Points, in no order, along strands that fork, close into loops and pass close to each other.
Points whose rows are less than 62.7 apart are linked; no others are. Some points are linked to none.
tibam: [-18  21   2  31 -16  26   3 -10  -5   9  18   9  35  27 -27  20 -31  -9
   5   4  11]
nuzu: [  3   6  15  18   2  10  27  22 -25   9  24  23  25 -19 -11  24  -9 -44
  49  -2 -18]
nuf: [-15 -33  -7  -8  -9 -34  -7   4  12   4 -26   3 -19  -4  32  -8   7   7
 -13   7 -19]
pak: [-21  14 -13  18 -33  23 -12   0  13   4  -6 -24   7  42  -6 -11 -11  -7
 -31   1  10]
mato: [-19 -38   8   9 -25   7  -2  20 -10   4 -22  -2  48   1 -17 -22  13  -6
  10  -5  34]
sotul: [  5  41 -24  27  17   4   9 -10  35 -16  -7  18 -36  -9   7  10  -9   3
 -23 -12 -35]
bodev: [-17  17  15   5 -14  -7  15 -18 -12   0  15  -4  29  37  25 -13   9 -63
  16  22 -11]
puzu: [-19  28 -19 -14  -4  16   1 -47   2  -6  26 -14 -24 -24  32  17  26  26
 -20 -11 -10]
Duf: [ 34 -15   5 -14  12   4 -10  20  15 -17 -10  22   9  -9 -35   0  -5  47
   3 -16  22]
Gefad: [ -8  -6   5   4 -32   0 -13   8  16   1 -15 -15   8  36   7 -15  -9 -16
   2   2   3]
sibim: [  9 -35  22 -14 -17 -18 -12  39  12  -5 -28  21  17  -6  -9 -13  17  16
  10 -18   9]
Feb: [  9   6 -11 -20  32 -12  16 -28  -4 -28  40 -23   0 -31  12  -4   2  -6
  15   6   4]
sutif: [ -2 -14  -8   0   2 -17   5 -11 -12   9   2 -10 -14  -6  13  -7  -8 -16
  16  11   0]
Pugir: [ -3  -6 -21  22  12   5  11  -9  -1  13  -3   5   9 -10 -19   2 -14  20
  -3  -1  20]
Fefav: [-11  17 -12 -15  14  -9  13 -36  -8 -16  37 -36 -14 -16  29  -8   4   1
   1   6  -6]
Nirob: [ -3 -31   2 -16 -15 -23 -21  15 -26  42 -18  29 -24   5  -1  20   7  19
   8  27   1]
Remes: [-20  37 -26   4  14  34   9 -34 -11  10  20 -41 -31   1   8  10 -11  -8
 -23  17 -17]
Dazad: [-16  -4 -35  31  19  -4  14  -5  26  -3 -38  27   0 -17   5   1  18  31
 -47 -10   1]
kov: [  4   0  15 -39 -25 -33 -45  22   9  11  -2  45  -7  30  12   8   2  36
 -12   5 -13]
vokes: [ 19  42   6  19  31  -9  22 -15  29 -37  22  -2   2   2   9 -12  -2 -44
   7 -13 -30]
kun: [ -8  32  -2   5  -4   7   2 -16  15  -5  24 -11 -19  22  12  15 -26 -18
   1  -3 -34]
soz: [-10 -18   4 -29 -16 -37 -35  31   4  20 -31  58   4   9   3   2  12  32
 -23   9 -10]
gevo: [ 41  -7  22 -26   0 -14  -5  29  19 -23  -9  46   8  -9 -25   8   1  34
  15 -28  -8]
Selo: [  5   0   2  -9 -11  15 -21   7   7  15  10  16   7  17 -32  11 -23  33
 -10   4  15]
foduv: [-13 -37  23   0 -21  20   1  35 -33  13 -23  -5  20  -4 -30  -7  10 -10
  18  -2  33]
Pek: [ -1  19  -2 -42   4  21 -30 -12 -16  10  32  -6 -14  26 -16  35 -15  46
 -25   5   4]
gideg: [ 18 -18   5 -21  -9  -2 -30  12   2   6  -7   3 -13  11 -22  -2 -16  28
  -8   9  17]
lumoz: [ -7  36 -23  22  10  14   7 -16  20  -8  -5 -10 -25 -12   8  -3   9  10
 -37 -15 -14]
zomi: [  3 -38   8   1   7  -5   5  34 -28  17 -18  -3  -6 -31  -9  -2  16  -9
  32   1   9]
muz: [-21  10   5  -6 -18 -26   8 -29  -5  -3  16 -10  10  20  55 -17  24 -42
   7  21 -16]
Vit: [ 24 -30  10 -10  11 -10   6  19  -9  -1  -7   4 -20 -31  -4   5   5   0
  31  -5  -1]
zor: [ 12  53   4  11  31   6  23 -29  23 -39  41  -8  18  11  11  -6  16 -42
 -10  -7 -18]
Fazep: [-16 -37   5 -21 -28 -39 -12   6   8   4 -23 -15  -4   5  42 -16  21  -7
   8   8 -10]
Peruv: [  1 -18  16 -15 -32   1 -19  15   0   2  -3 -17   2  25  -1  -8 -20 -23
  15   5  -1]
Sesab: [ 11 -19  -3  18  34   5  12  12 -19  18 -18 -10 -10 -21 -28  -6 -25 -13
  13   7  15]
teze: [ 12  49  -9  31  17  -6  19 -13  40 -34   4   8 -10  -3  11  -5   0 -21
  -8 -24 -32]
zod: [ -6   7 -10  25  -2   3   5 -11  16 -10   2   9  29  -3   0 -11  -4  12
 -10 -11  16]
lif: [  3  -5  19  -8 -22 -10  -5   8   8   8   6  22   3   2   3  15  -3   3
  26   0 -17]
lenos: [-10 -15 -15   4  11 -30   8  -7   0   2  -8  -6 -18 -18  26 -11  13 -14
   7   9 -15]
vuba: [ -7  16  -5  36  -4  -1  10   1  33 -20  -4  15  57  13   1 -18  15  -5
   1 -22  19]
Zabe: [  8 -44   1 -12   0 -25  -8  15 -31  43 -15  14 -19 -18  11  27  14  12
  15  26   4]
Peg: [ -9  18 -22  -5  19 -12   9 -45   0 -15  21 -25 -20 -31  35  -8  26  13
 -12  -5  -5]
sog: [ 20   3  -3 -29  12  -5 -34  13  -1  11 -17  10 -32  20 -13  12 -15  45
 -25  10   4]
Seva: [  5 -29  15  -2  14  -4  11  38  -1 -22 -27 -19   7 -27  -7 -35  17 -22
  19 -22  13]
foton: [  8 -39  25  -9 -12  -4   1  43  -3 -11 -27  -6  17 -17 -13 -25  19   5
  21 -29  23]
Kemu: [ 24 -13  -3  -9  36 -11  23  -5  -8 -20   5 -12  -5 -39   5  -8   1 -10
  30  -5   1]
rop: [-25   8  -3  -4 -18   6   4 -24 -27  10  18 -21   6  30  15  -3 -12 -54
   5  33  -7]
dolu: [ 18  17 -15  -4  15  13 -15  -3   0  11  -5   7 -40  12 -26   9 -24  45
 -39  17   5]
sema: [  5  47 -14   8   4  13   8 -15  21 -19  21  -2 -47  -6  17  14 -16   0
 -11 -14 -43]
ral: [ 20 -21 -19  12  33   8  -3  -9 -19  28 -26 -17 -18  -8 -23  12 -21  27
 -21  18  36]
sas: [-22  35 -24  26  10  18   8 -20  -4  30   3 -12 -36   4   2  15 -19  -3
 -33  11 -17]
Tav: [  2  21  10  16  16   8  25  -6  -9  -7  28  11  30   6 -11   9 -15 -50
  36   4 -14]
salu: [-22  38  -7  27 -23  37  -5 -11  12   6  10 -10  10  38 -10  -2 -14  -5
 -32 -13   4]
zatu: [-12  45 -11   7  17  17  13 -31   0  -8  41 -28 -20   8  13   5 -13 -28
 -11   7 -28]
tusa: [-20  41  -5  37 -15  34   2  -7  17   1  17   3  38  33 -21   9 -18 -11
 -16 -12  12]
kaza: [  2  -7  26 -24 -36   6  -7   4  -8   2  14   2   9  10  -3  17 -21  -7
  26   6  -7]
nitom: [ 12 -12  15  10  24  28  16  28 -32  10 -13 -23   6 -14 -38  -6 -26 -24
  26   1  24]
Dabut: [  8   4  18  -2  20  -3  19   2  -5 -16  11 -23  16  -2  -2 -24   8 -60
  23   6  -6]
Denu: [ -2  -9 -27  20  22   4  -1 -14 -10  27 -14   2  -2  -3 -19  10  -5  29
 -23  12  34]
kon: [ -7   7  -6 -26 -22  -3 -22 -27   1  12  23  13 -22   3  16  23  12  44
 -25   2   1]
keba: [  7 -53   8 -13   4  -6   6  27 -42  32 -25  11 -18 -35  -2  20  21  15
  22  10  12]
risu: [-14 -22  11 -17 -26 -29   0 -10   3  -1   0 -11   0  10  48 -21  18 -22
  16   9 -12]
ruru: [ 19 -34 -16  17  39   2   2   3 -31  28 -36  -8 -20 -24 -22   5 -15  16
   1  24  31]
zigov: [ -4  39 -21  20  -1  32  -4 -18   2  14   0   0 -36   1  -5  16 -13  12
 -41  -1 -25]
Miva: [ -1 -13  23   8 -10  21   0  29 -25  13  -3  -2  15   3 -31  -2 -14 -24
  26  -5  12]
Muva: [ 10 -23  22 -10  14  -2  12  24 -20 -19   0 -23  11 -20  -5 -27   8 -36
  35  -9   4]
tubop: [  9  21  26  12  15  17  19  19  -3 -17  13 -10  29   4 -16  -9   2 -65
  33  -6 -11]
mumul: [-10   3 -11 -33 -18   2  -9 -42  -7   5  30 -12 -24 -14  37  22  14  44
  -6   9   4]
Guvu: [  8 -24  16 -15 -20 -15 -13  15  13   2 -13  12   9   5  -7  -1   0  19
   7  -8  -2]
Bele: [ 28 -12  -2  -3  14  16  -1  17  11 -17 -11  -4  15 -10 -41  -2 -15  29
   1 -18  33]
bemo: [ 20  16 -23   6  22  12  -2 -10   9  -2 -24   3 -56  -4  -9  15  -9  44
 -36   2  -6]
babal: [ -2   1   6 -49 -24 -25 -35  -7   2   8  11  22 -21  12  18   8  14  55
 -24   4 -11]
suf: [ -2  56  -2   9   7  18   9 -31  20 -36  36 -20   4   4  24  -8  21 -21
 -17 -21 -16]
sef: [ -7 -30  12  -4 -21 -15   5   5   0 -10 -15  -5  40   1  13 -25  20  -6
   9  -7  15]
lus: [-21 -13 -14  -4  -4   2   7 -19 -37  15  14 -20 -10  10  12   3 -17 -34
  14  37   4]
Pilel: [  4 -25  -1 -31  -9 -30 -36  18 -16  37 -18  42  -4   7   3  15  14  43
 -14  22  11]
Lep: [ 26 -32  27 -20  -6 -19 -11  45  19 -21 -27  33   2 -25 -12  -3  17  33
  17 -29  -5]
Neto: [  3  -7  19  17 -11   1  18  15   0   7  10  30  22  -9 -11  19  -9 -14
  39  -3  -8]
fipe: [-14 -33   8   3  -3 -22   8   8  21 -24 -23  -5  51 -11  25 -29  34  -8
   2 -16  16]
div: [ -6   9  -1   8 -15  30 -10  -1  -7   8  19   8  31  30 -38  21 -26  26
  -8  -1  23]
lesag: [ -3  45 -18  20  11  19   3 -21  25 -27   2 -29 -15   4  16 -22  19 -25
 -37 -13 -27]
Fosi: [ -6  -6   2  27   2  -8  15   4  29 -24 -16  10  61  -1   6 -25  35 -13
  -4 -20  19]

A fork is a point with three links, a tip a point with one. Leave the first point through the second and follow the links. Name the first fork or tip that comes.
zigov; sas | sotul
lif; Neto | sibim
Peruv; Gefad | gideg
div; tibam | lif
teze; vokes | lumoz

Name the points in between on the shortest way along the links from the first point to the second, in order.
kon; Vit | mumul > puzu > Peg > Fefav > Feb > Kemu
foduv; Denu | Miva > nitom > Sesab > ruru > ral
lif; Bele | Guvu > sibim > Lep > gevo > Duf
Dabut; div | Muva > Seva > foton > sibim > Guvu > gideg > Selo
Pugir; sef | zod > vuba > Fosi > fipe
